Each row is a point on a landscape with many valleys, with its height.
From any point a ball rolls to the lowest of the 2 points nearest to it. It stops when none of these is lower. Distance is the straight distance between rows; heights are no part of it.
Q434: 2, 19, 15, 25, 0, 10, -12, -23, -9, -23, -25, 20, -10, 0, -4, -18, -13, -3, 11, 5, -30, 18  height 350
Q209: 21, -6, -12, -11, -40, 5, -6, -9, -18, 12, -1, 2, 21, 5, -5, 12, 16, 0, -8, 34, 3, 1  height 817
Q936: -1, -14, 5, -2, 29, -2, -4, -8, 17, 20, 20, -14, 3, -14, 32, 18, -10, -15, 1, -12, 3, 25  height 839
Q947: 33, 16, -13, 2, -29, 27, 19, 6, -17, 1, -23, -1, -17, 15, -16, 11, 25, -1, 34, 22, -5, -8  height 776
Q141: 16, 6, -13, 15, -4, 15, -2, -10, -20, 7, -10, -10, 18, -23, 15, 5, -8, 10, 5, 2, 0, -5  height 856
Q887: 11, 0, -4, 2, 5, 1, -11, 19, -3, 27, 11, -6, -27, 8, -18, 2, -7, -2, 1, 10, -11, 7  height 412
Q730: -13, 22, 18, 45, 1, -20, 9, 16, 18, 3, -12, 17, -20, 14, 3, -31, 23, 5, -8, 2, 0, 4  height 404
Q196: -3, -12, -17, -21, -12, 11, 8, 4, -17, 24, -5, 6, 2, 11, 4, -15, -10, 7, 5, 14, 1, -9  height 399
Q369: 3, 7, 0, -12, -16, -1, 9, 12, -14, -28, 10, 25, 1, 2, 0, -10, -2, -5, 4, 9, -2, -1  height 164
Q742: 9, -4, 8, 5, 15, -13, -21, 2, 4, -24, 12, 9, 13, 2, -33, -5, 23, -16, 3, 3, -12, 2  height 245
Q597: -12, 6, -2, 9, 9, -4, -8, 18, -3, -30, -2, 20, -2, -12, 12, -29, -5, -14, -6, -14, 11, -19  height 42
Q523: -10, 2, -16, 2, -5, 13, 8, 1, -23, 6, -15, -6, -25, 7, -31, 8, -12, 9, -2, -4, -19, -3  height 615
Q918: -7, 8, 3, -8, 12, 1, -5, 0, 12, -30, 8, 8, -27, 8, -22, -30, -6, 7, 15, -7, -23, -2  height 110
Q194: 7, 4, 0, -1, -25, 3, 15, 26, -6, -10, -11, 35, 13, 22, 7, -5, 28, -9, 5, 21, 26, -15  height 684
Q845: 34, 3, -18, 0, -21, 22, -1, 5, -15, 17, -11, -18, -9, 6, -6, 15, 25, -5, 30, 24, 2, -6  height 791
Q993: 4, 12, -3, -3, 5, 2, 2, -2, 3, -5, -1, 1, -8, 12, -17, -29, 0, 8, 6, 5, -18, 5  height 220
Q456: -26, -13, -6, 17, 39, -13, 4, -8, 26, 27, 7, -21, 9, 9, 22, 15, 16, -3, -6, -19, 30, 1  height 301
Q852: 3, 7, -15, -2, 4, 8, -12, -7, -11, -26, -9, 3, 2, 15, -14, -11, -14, 3, 4, 6, -22, -4  height 293
Q303: -2, 15, -14, -11, -20, 15, 23, 23, -7, 13, -1, -2, -19, 13, -8, -4, 6, 14, 3, 2, -4, -9  height 499
Q51: -19, 10, -15, 7, -25, -10, 3, 0, -1, -13, -4, 1, 3, 21, -21, 2, 0, 16, -6, 2, -4, 3  height 329
Q427: -15, 11, 8, 28, 14, -13, -12, -1, 2, 0, -1, 4, -22, 3, 5, -32, -26, 2, -2, -4, -16, 14  height 65
Q543: -22, -19, 4, -32, -7, -9, 8, -5, 5, -9, 14, 0, 22, -23, 17, -2, -11, -3, -23, -19, 21, 3  height 254
Q720: -9, -3, 19, -4, 9, -5, 10, -2, 13, -26, 11, 7, 20, -14, -5, -9, 6, 5, -3, -12, 9, -3  height 517
Q430: 17, 0, 1, 13, -6, 10, 4, -28, -19, -18, -17, 16, 1, -8, -7, -11, -7, -6, 20, 8, -16, 5  height 304
Q529: 4, -19, 8, -24, 23, -6, -3, 8, 12, 4, 10, -2, 10, -30, 28, -6, -9, -5, -16, -24, 11, 6  height 284
Q667: 16, -15, 22, -13, 7, -9, 1, -12, 14, -4, 17, -1, 12, -16, -19, 5, 5, -6, -1, 8, -5, 15  height 387
Q289: 11, -1, 18, 23, 14, -9, -8, 6, 9, -15, 16, 17, 8, 2, -10, 3, 26, -30, 16, -2, 4, 5  height 283
Q458: 31, 6, -2, 11, -24, 12, -7, -11, -32, -25, -7, 15, 7, -10, -8, 3, -11, -16, 8, 5, -9, 4  height 264
Q399: 3, -22, 9, -11, 14, -8, -13, -3, 4, 25, 17, -11, 14, -10, 7, 20, -5, -8, -2, 7, 7, 24  height 840
Q255: 9, -4, 1, 19, 38, 1, -12, -16, 17, 39, 11, -19, 2, -2, 12, 8, 7, 6, 11, 2, -4, 2  height 602
Q92: -27, -10, -1, -3, -7, -19, 3, 9, 3, 0, 4, 16, 13, 18, -3, -24, 9, 2, -6, -1, 26, -12  height 447
Q518: 27, 6, -7, -2, -4, 12, 5, -8, -3, -15, 10, -17, 8, -19, 1, 18, 8, -4, -1, -12, -7, 9  height 269
Q333: -28, -6, -10, 16, -4, -29, -11, 4, 11, -24, 5, 1, 4, 18, 12, -33, 24, -3, -22, -17, 35, -12  height 479
Q598: -5, 18, -8, -14, -19, -1, 13, 21, 5, -15, -9, 4, -16, 10, -15, -15, 0, 21, -9, -4, -14, -14  height 555
Q956: 8, 3, 11, 27, 9, -8, -7, 5, 1, 26, -16, 8, 1, 9, -5, -2, 11, 4, 11, 16, -1, 6  height 470
Q804: -20, -12, -5, 11, 31, -14, 3, 1, 22, 25, 10, -26, 4, -5, 34, -6, 2, -8, -20, -23, 30, -11  height 292
Q173: 1, -3, 12, -4, 8, -9, 6, 26, -1, 29, 0, 4, 1, -4, -12, 9, 23, 3, 1, -5, 20, -12  height 637
Q833: 14, -17, -9, -6, -18, 9, -3, -12, -23, 19, -8, -21, -16, -13, -9, 36, -12, -9, -7, -6, -2, 13  height 851
Q82: 26, 1, 14, -6, -9, 2, 3, 20, -4, 15, -5, 9, -28, 5, -15, -6, 2, 2, 0, 21, -11, 12  height 503
Q347: 3, 7, 6, -6, -23, 5, 5, -3, -12, -41, 5, 17, -10, 0, -24, -1, 0, -8, 2, 4, -15, 3  height 228
Q592: 30, 0, -31, -7, -25, 22, -5, -6, -26, 31, -28, -20, -8, 6, -6, 18, 12, -1, 13, 29, -1, -17  height 801
Q271: -6, -2, -13, 14, 25, 19, -3, -9, -6, 44, 4, -23, -15, 9, 5, 26, -15, 17, 8, 4, -12, -30  height 246
Q340: 29, -8, -23, -10, -1, 20, 12, -30, 0, 8, -2, -40, -12, -19, -3, 36, -1, -5, 4, -1, -10, 23  height 309
Q799: 15, -5, 13, -17, -18, -10, -15, 10, 9, -39, -23, 14, 7, 18, -24, -9, 2, 6, -12, 27, -24, 2  height 326
Q87: 14, 7, 14, 5, -33, -10, -16, 0, -2, -51, -32, 19, 2, 15, -24, 3, -7, -1, -19, 21, -22, 0  height 302
Q857: -16, 10, -3, 6, 9, 8, -6, 14, -14, -6, -16, 11, -15, 1, 0, -19, -21, 13, 4, -12, -17, -14  height 276
Q172: -36, 5, 19, 4, 16, -22, -15, -17, 20, -26, -5, 5, 0, -4, 3, -33, -15, 4, -6, -24, 2, -3  height 173
Q709: -30, -1, -3, 11, -15, -27, -8, 19, 4, -20, -9, 22, 10, 19, 6, -26, 7, -4, -22, 4, 32, -7  height 468
Q119: -10, 12, -8, -2, -23, -9, 1, -1, 5, -40, -2, 10, 22, 16, -13, -5, 4, 13, -17, 7, 0, -13  height 281
Q446: -15, -9, -8, 11, 33, 2, 0, 13, 5, 43, 16, -18, -4, 1, 10, 25, 15, 6, 10, 0, 17, -13  height 320
Q212: 0, 13, -18, -9, -1, 15, 4, -5, -6, -22, 16, -29, 12, -11, 10, 22, 7, 3, -10, -21, -1, -4  height 258
Q836: 47, 5, -4, -2, -18, 16, -4, -9, -18, 7, -16, 0, -16, -10, -3, -2, -7, -13, 15, 26, -18, 4  height 341
Q576: 17, -3, -7, 10, 6, 2, -17, -1, 1, 32, -13, -3, 0, 14, -19, 12, 16, 4, 18, 29, -7, -1  height 530
Q59: 8, 5, 0, -18, 6, 10, 7, 7, 3, 1, 1, 3, 21, -10, 8, -12, 10, 19, -2, -17, 4, -23  height 378
Q48: 12, -2, -11, -10, 1, 15, 3, -13, -10, 19, 0, -17, 12, -26, 23, 17, -14, 7, -1, -3, 1, -3  height 855
Q795: -8, 6, 5, -2, -15, -9, -15, 17, -11, -36, -3, 25, -4, -8, 2, -19, -14, -17, -5, -5, 4, -5  height 84
Q967: -20, -13, -6, -6, 42, -2, 10, -12, 28, 26, 10, -31, 8, -3, 43, 24, -12, 3, -22, -11, 12, 11  height 282
Q676: -18, -18, -6, -20, 22, 6, 15, -9, 8, 36, 15, -23, 18, -13, 40, 22, -22, 5, -15, -12, 14, 9  height 274
Q770: 2, 11, 20, 30, -8, -13, 16, 18, 20, 2, -9, 18, -7, 13, 16, -27, 19, -2, 0, 9, 22, 2  height 332
Q135: -29, 22, 9, 16, -21, -21, -24, 5, 12, -56, -28, 20, 4, 22, 4, -16, -11, 17, -3, 4, -10, -1  height 213
Q839: 21, 0, 15, -6, 26, 19, 2, -5, 2, 6, 1, -11, -12, -32, -8, 25, 4, -5, 15, -8, -14, 15  height 430
Q701: -28, -7, -2, 3, 28, -10, -1, -7, 21, 16, -1, -27, 4, -15, 32, 5, -18, 11, -18, -24, 9, -5  height 286
Q940: 4, 19, 2, 24, 11, -5, -17, 21, 18, -22, -19, 23, -6, 30, 18, -35, 6, -7, 4, 12, -11, 5  height 413
Q652: -31, 3, 0, 35, 20, -18, -11, -1, 6, 0, 16, 8, -16, 20, -5, -21, 2, -13, 8, -15, 9, 2  height 303
Q31: 15, 0, -10, -13, -35, 7, 8, 16, -13, 7, 2, 24, 5, 10, -2, 10, 20, -9, 15, 20, 21, -13  height 656
Q734: 18, -15, -6, -31, -25, 6, 13, -15, -10, -16, 10, 2, 26, -11, -1, 12, 4, -9, -8, 7, 3, -4  height 287
Q47: -20, 22, 22, 23, -25, -21, -5, -2, 14, -44, -20, 14, 3, 14, -4, -15, -3, 5, -11, -1, 3, 3  height 242
Q263: 9, -6, 15, -7, -5, -12, 13, 3, 28, -6, 11, -4, 29, -3, -8, -4, 36, 4, -12, 6, 17, -15  height 498
Q270: 37, 12, 5, 5, -20, 16, 6, 9, 6, 1, -18, 11, -12, 15, -11, 8, 26, 7, 28, 39, -11, 4  height 757
Q583: -30, -18, -18, -1, 25, -3, -3, -8, 1, 6, 19, -16, 9, 4, 12, 15, -8, 4, -11, -14, 20, 7  height 318
Q788: -25, 13, 6, 27, 12, -21, -6, 15, 4, -30, -9, 24, 2, 1, 7, -26, 4, -4, -2, -27, 20, -19  height 87
Q593: -5, -13, 12, -25, 21, 6, 23, 1, 9, 16, 11, 0, 5, -25, 37, 3, -18, -5, -9, -25, 14, 0  height 277
Q264: 43, 5, 0, -4, -17, 27, 10, -15, -23, 6, -25, -8, -19, -21, -4, 17, 6, -12, 17, 8, -8, -2  height 384
Q544: -19, 12, 11, 10, -9, -21, -36, -5, 9, -44, -14, 3, 1, 6, -10, -29, -22, -5, 4, -10, -27, -3  height 158
Q703: -23, 7, -6, -13, 10, 6, 8, -14, 4, -20, 20, -22, -1, -7, 10, 29, -3, 7, -2, -32, -2, 12  height 249
Q955: -1, 22, 2, 31, 5, 5, -17, 3, -1, -21, -26, 26, -9, 13, 1, -25, -7, -3, 3, 6, -29, 7  height 385
Q791: 0, 1, 5, 12, 17, -5, -3, 9, 7, 17, 16, -9, -20, -5, -9, 2, -5, -5, 1, -6, -6, 16  height 365
Q881: 32, -10, -22, -13, -44, 20, 0, -12, -22, 15, -21, -14, 8, 11, -15, 19, 15, 5, 2, 27, -3, -7  height 809
Q103: -13, -6, 2, -6, 9, 9, 15, 2, -11, 13, -4, 8, 4, -15, 3, 20, -13, 6, 1, -20, 5, 1  height 574
Q415: -2, 6, -6, 13, 1, 17, -6, 11, -29, 14, -26, 17, -25, 5, -3, -4, -23, 1, 5, 10, -14, -15  height 359
Q451: 9, -6, 14, 0, 6, -5, -12, -3, 3, -26, -7, 18, 5, 13, -31, -6, 8, -2, -8, 15, -15, 1  height 285
Q673: -2, -11, -25, -15, 4, 16, -1, -1, -17, 22, 13, -1, -4, -9, 10, -3, -20, -11, 7, 2, 9, 0  height 351
Q580: 0, -11, -5, -8, 15, 6, 9, -13, 6, 20, 9, -22, -6, -8, -3, 5, -19, 17, -6, -8, -14, 4  height 361
Q861: -7, -13, -9, 10, 32, 2, -2, 5, -1, 19, 7, -2, 10, 4, 5, 2, 14, 6, 10, -8, 13, -17  height 340
Q538: 27, -9, -8, -29, -29, 5, -4, -3, -5, 31, 18, -14, 11, -6, 0, 23, 15, -12, 12, 24, 16, 13  height 830
Q954: -39, 21, 9, 17, -3, -26, -31, -13, 19, -33, -21, 14, -4, 12, -3, -21, -14, 12, 0, -8, -19, -5  height 184
Q251: 9, -17, 1, -3, -3, -1, -11, 5, -17, 36, 0, 1, -2, -17, 9, 19, -7, -11, 4, 8, 11, 5  height 843
Q862: 0, 3, 21, -3, -6, -11, 19, -5, 17, -32, 17, 11, 23, 2, -6, -13, 23, 1, 3, -1, 10, -21  height 510
Q245: 10, -2, 8, -9, -9, -15, -1, 5, 17, -5, 12, 0, 31, -13, 17, -5, 33, -7, -18, -3, 32, -12  height 487
Q403: -29, 3, 3, 8, 29, -11, -15, 2, 11, -31, 5, -4, 5, -18, 0, -6, 3, -9, -5, -43, 11, -12  height 150
Q140: -4, 8, -11, -16, -12, 5, 4, 11, -9, 0, -17, -1, -22, 18, -32, -3, -12, 19, -11, 13, -26, -12  height 586
Q61: 15, 21, -5, 27, -8, 2, -9, 5, -6, -7, 5, -3, 13, 5, 10, -19, 11, 3, 4, 10, 3, -1  height 861
Q401: -26, 4, 7, -3, 18, -4, -9, -2, 1, -14, -9, 3, -1, -9, -8, -23, -21, 15, 1, -23, -6, -13  height 207
Q569: 3, 3, 2, 12, 0, -10, 11, 21, 19, 4, 10, 7, -13, 10, 22, -39, 19, -6, 10, 3, 23, -4  height 257
Q171: -7, 9, -5, -10, 4, 8, 12, -6, 2, 19, 7, -13, -12, 2, 4, -17, -18, 19, -1, -1, -12, -9  height 386
Q586: 15, 3, -16, -5, -3, 15, 0, -6, -16, -11, -7, -14, 2, -2, -9, 1, 1, 12, 0, 0, -17, -18  height 328
Q41: 0, 13, 0, 6, -22, 10, 7, 3, -16, 7, -34, 17, -26, 21, -9, -10, -20, 11, 9, 19, -13, 2  height 448
Q302: 2, 1, -5, 8, 19, -1, -10, 17, -1, 43, 1, -6, -14, 10, 12, -9, -10, 10, -1, 12, 2, -22  height 271
Q724: 17, -10, 2, 10, 13, 1, -10, -6, 2, 22, -8, -10, -4, -12, -22, 12, 7, -1, 11, 11, -21, 7  height 567
Q366: -10, 9, 2, 39, 22, -3, -13, -8, 5, 22, -1, -6, -18, 10, 8, -11, -24, 16, -12, 0, -17, -5  height 153
Q874: 15, -9, -12, -30, 4, 16, 15, -20, 1, 14, 6, -27, 3, -13, 11, 43, -4, -10, 9, 4, -5, 30  height 321
Q866: 13, -16, -18, 5, 7, 9, -14, -13, -16, 34, -8, -26, -5, -10, -1, 39, -19, -2, -15, 4, -11, 7  height 853
Q371: 29, 11, 10, -6, -27, 20, 17, 4, -2, -26, -27, 26, 6, 21, -5, 0, 23, 7, 15, 36, -12, -3  height 742
Q776: -31, -19, -5, -3, 31, -14, 11, 1, 19, 3, 15, -19, 12, -3, 25, 24, 9, -2, -12, -33, 29, 12  height 310
Q378: -1, 12, -9, 8, 0, 1, 7, 30, 7, 29, 3, 11, -22, 26, 28, -35, 9, -3, 3, 11, 17, -16  height 339
Q106: -16, -8, -3, -9, 23, 13, 11, -38, 3, 27, 9, -27, -10, -4, 9, 20, -29, 12, 1, 5, -19, 16  height 343
Q713: 38, -3, 2, -2, -12, 15, -16, 5, -26, -11, -4, 12, -4, -13, 7, -7, -10, -21, 6, 11, -17, 5  height 296
Q504: 17, -6, -3, 3, 20, -4, 7, -24, 11, 0, 23, -19, 12, -21, 21, 28, -3, -12, 3, -2, -3, 35  height 838
Q749: 4, -11, 15, -13, -4, -7, 10, 24, -3, -2, -8, 24, 0, 0, -20, 1, 12, 1, -3, 3, 10, -14  height 568
Q901: 3, -10, -6, -3, 8, 8, -16, -2, -9, 31, 3, -25, 13, -13, 23, 20, -15, 7, -22, -3, -3, 3  height 854
Q201: -3, 14, -6, 23, -4, -3, -9, 6, -6, 7, -8, -6, -5, 14, -13, 6, 6, 13, -3, 7, -9, -2  height 395
Q879: 27, 6, 0, 4, -8, 15, 17, -17, -9, 6, 3, -30, -10, -24, 4, 37, -1, -5, 7, -9, -10, 23  height 291
Q33: -13, -9, -13, -5, 34, 16, 4, 1, -3, 43, 16, -24, -12, -2, 21, 33, -10, 2, 5, -3, 6, -21  height 280
Q154: -4, -18, -10, -34, 18, 17, 20, -32, 8, 15, 16, -32, -7, 0, 18, 31, -16, 1, 2, -2, -5, 22  height 331
Q806: 7, -4, 11, -2, -31, -7, 14, -7, -23, 13, -18, 1, -13, -6, -21, 15, -9, -3, 0, 6, -4, 10  height 593
Q657: -5, 8, -7, -10, -12, 13, 27, 11, 2, 31, 15, -4, -22, 10, 4, -15, -6, 9, 9, 0, -2, -4  height 428
Q910: 14, 8, 13, -23, -40, 8, 24, 22, 1, -20, -10, 28, 14, 22, 11, -8, 18, 0, -10, 25, 19, -14  height 707
Q8: -3, 13, 6, 2, -2, -12, -14, -19, 25, -40, 14, -2, -12, 2, -35, -7, 2, -5, 6, -3, -38, 16  height 85
Q908: -7, -5, -5, -12, 7, 2, 8, 5, 3, 22, 1, -4, 16, -8, 18, -7, 0, 9, -13, -22, 18, -20  height 396
Q305: 32, -15, -7, -20, -37, 3, -13, 0, -17, 13, 4, -9, 8, 2, -14, 26, 12, -15, -4, 25, 13, 10  height 824
Q98: -11, 22, 26, 26, -4, -5, 10, 15, 12, 4, -27, 26, -7, 25, -8, -12, 12, 17, 1, 9, -4, 6  height 506
Q978: -19, -9, 25, -3, 5, -5, 6, 1, -7, 2, -3, 8, 0, -17, -15, 16, -8, 2, -2, -14, 3, 7  height 554
Q610: -28, -3, 8, 25, 28, -15, -9, 1, 11, 19, 20, -5, -27, 6, -2, -13, -12, -15, -4, -18, -1, 13  height 330
Q943: -1, -2, -1, -12, -18, 9, 22, 7, -12, 7, 12, 1, 8, -19, 11, 14, 8, 1, -1, -12, 14, -3  height 592
Q507: 9, 1, -13, -12, -29, 17, 17, 2, -22, 22, 0, 2, -3, -1, 2, 14, 8, 1, 16, 2, 12, -3  height 620
Q423: -31, -12, 3, -35, 7, -1, 8, -1, 6, -23, 18, -3, 17, -23, 13, 15, -13, -4, -8, -36, 18, 0  height 248
Q426: 3, 9, -16, -2, 3, 8, -4, 22, 1, 39, 11, -3, -9, 7, 30, -14, 13, 0, 6, 7, 20, -19  height 344
Q722: 6, -3, -12, -15, -35, 3, 6, -16, -19, -34, 0, 5, 10, 1, -14, 8, 0, -9, -7, 6, -3, -4  height 263
Q623: 11, -29, 6, -42, -5, 0, 5, -7, 0, 6, 17, 1, 33, -15, 3, 6, 7, -9, -3, 5, 15, -4  height 314
Q162: 17, -5, 11, -8, -30, -2, 3, -4, -14, -7, -10, 7, -18, -1, -16, 0, -20, -8, -1, 14, -16, 23  height 616
Q627: 8, 6, -9, -17, 6, 7, 5, 8, -5, -24, -2, -6, 17, -7, -9, -6, 6, 17, -13, -8, -4, -22  height 356
Q976: -8, 18, 10, -5, 3, 2, -6, -15, 13, -48, 8, 13, -1, 9, -28, -21, 0, 2, 13, -1, -32, 4  height 36
Q462: -20, 4, -6, 16, -9, -16, -2, -9, 6, -34, -2, 9, 25, 13, 0, -20, 8, 3, -5, -8, 14, -2  height 259
Q205: -44, 6, 6, -2, 18, -18, -25, -9, 25, -37, -4, -5, -5, -12, -2, -11, -11, 2, 4, -48, 2, -5  height 160
Q510: -16, -4, -10, -12, -10, -3, 4, 15, -4, 2, 3, 20, 3, 24, 2, -31, -3, 3, 0, 17, 11, -5  height 460
Q297: -7, 3, -9, 27, 26, -1, -15, 3, 0, 47, 10, -12, -23, 11, 13, 11, -21, 12, -11, 1, -10, -24  height 203
Q882: 22, -22, 6, -10, -9, 3, -4, -1, -15, 13, 1, 0, 1, -21, -10, 21, -3, -15, 4, 7, -2, 13  height 848
Q288: 15, -9, 22, -13, 24, 8, 16, -14, 9, 2, 12, -3, 5, -17, -11, 23, 6, -13, 13, -8, -12, 21  height 409
Q719: -19, -19, -27, -18, 14, 3, -3, -13, -10, 25, 20, -9, -12, 8, 3, 8, -31, -5, -3, -2, 5, 7  height 337
Q794: 20, -13, -3, 2, 9, -5, 1, -17, 10, 2, 32, -12, 28, -7, 12, 22, 20, -18, 9, 3, 16, 18  height 837
Q520: 34, 5, 14, 1, -2, 16, 1, -12, -9, -4, -7, 3, -14, -23, -19, 19, 2, -14, 22, 1, -18, 7  height 422
Q621: 0, 0, 3, 26, 28, -1, -10, -11, 4, 40, 0, -13, -8, 2, -11, 15, 0, 9, 4, 5, -12, -1  height 591
Q669: -14, -1, -7, -2, -5, -21, 0, 2, 11, -18, 11, -7, 18, -2, 16, -17, 25, -3, -17, -21, 38, -15  height 482
Q182: 15, 17, -4, 28, 3, 1, -5, 29, 10, -2, -17, 15, -14, 33, 6, -24, 19, 1, 10, 21, -12, 8  height 454
Q236: 22, -13, -3, -18, -8, -3, 6, -9, 2, 6, 29, -9, 15, 0, -8, 24, 23, -21, 16, 16, 10, 14  height 835
Q984: -14, 10, 4, 18, 12, -20, -27, -9, 14, -22, 8, -3, -5, 3, -4, -24, -19, -6, -1, -10, -25, 15  height 130
Q714: -31, -5, -5, -2, 1, -8, 4, 11, 1, 0, -3, 8, 15, 0, -5, -10, -1, 15, -15, -15, 14, -13  height 421
Q383: -37, 4, 2, 31, 9, -29, -8, -10, 9, -26, 5, 5, 4, 16, -7, -25, 13, -6, -7, -16, 14, 10  height 278
Q56: -8, -11, 15, -16, -1, -1, 10, 7, 1, -17, 1, 11, 8, -12, -24, 5, 5, -1, -8, -11, 12, -5  height 531
Q129: -28, -9, -14, -3, 9, -7, -5, -6, -8, 5, 24, -12, -8, 1, -1, 4, -16, 3, -10, -11, 1, 16  height 327
Q13: 6, -15, -8, -4, 28, 3, -6, 3, 2, 9, 14, -2, 9, -10, -7, 19, 7, -5, 5, -12, 4, -9  height 313
Q334: 9, -12, 5, -7, 23, -10, -17, 16, 8, 10, 12, -4, 12, -21, 10, -1, -1, -12, -8, -16, 16, -4  height 294
Q702: 11, -17, 16, -25, 0, -16, 4, 5, 13, 12, 10, 12, 15, -15, 1, -10, 3, -9, -7, 8, 14, 8  height 352
Q243: 18, 4, 18, -9, -17, 6, 16, 17, 17, -22, -21, 29, 11, 19, 2, -20, 17, 8, 0, 35, 3, -8  height 728
Q616: -27, 2, 8, -18, 8, -2, 7, -7, 7, -22, 10, -5, -3, -10, 5, 3, -20, 4, -6, -31, 4, 4  height 240
Q830: -18, -11, 2, -28, -3, 4, 7, -7, 0, 18, 13, -9, 12, -20, 25, 17, -29, -4, -16, -15, 10, 12  height 265
Q960: 3, 3, 3, 10, -28, 3, 14, -1, -20, 26, -21, 5, -21, 16, -16, 7, -9, 4, 15, 22, -5, 18  height 536
Q938: 13, 18, -12, 19, 0, 14, -6, -2, -15, 6, -6, -3, 11, -3, 21, -22, -6, 15, 7, 11, -5, -10  height 858
Q547: -23, 14, 6, 25, 10, -3, 2, -3, -2, -24, -4, 7, 7, -4, 11, -10, 14, 1, -1, -36, 11, -12  height 126
Q675: 13, 11, 28, 11, -20, -5, 3, 13, 2, -4, -7, 22, -20, 4, -19, -4, -8, 1, 3, 18, -17, 24  height 582
Q532: -10, 21, 25, 19, -35, -17, -5, -1, 1, -52, -15, 16, 11, 11, -16, 1, 0, -1, -8, 6, -19, -2  height 275

Two balls start at each pair of points below. Name the first point that both come to, or write none.
Q938 and Q857 -> none
Q910 and Q749 -> Q56
Q92 and Q702 -> none

Where does a ball stop that starts at each point below?
Q839 -> Q597
Q845 -> Q976
Q806 -> Q597
Q245 -> Q976
Q140 -> Q616

Call two points neighbours if one is among the 2 nearest of the other. Go from one point of each pair to the other, from neighbour to neighbour, staying as low as possible. Name the highest point that can't be avoided.
Q427 and Q976 -> Q510
Q742 and Q569 -> Q426
Q830 and Q427 -> Q861
Q427 and Q742 -> Q799
Q597 and Q458 -> Q839
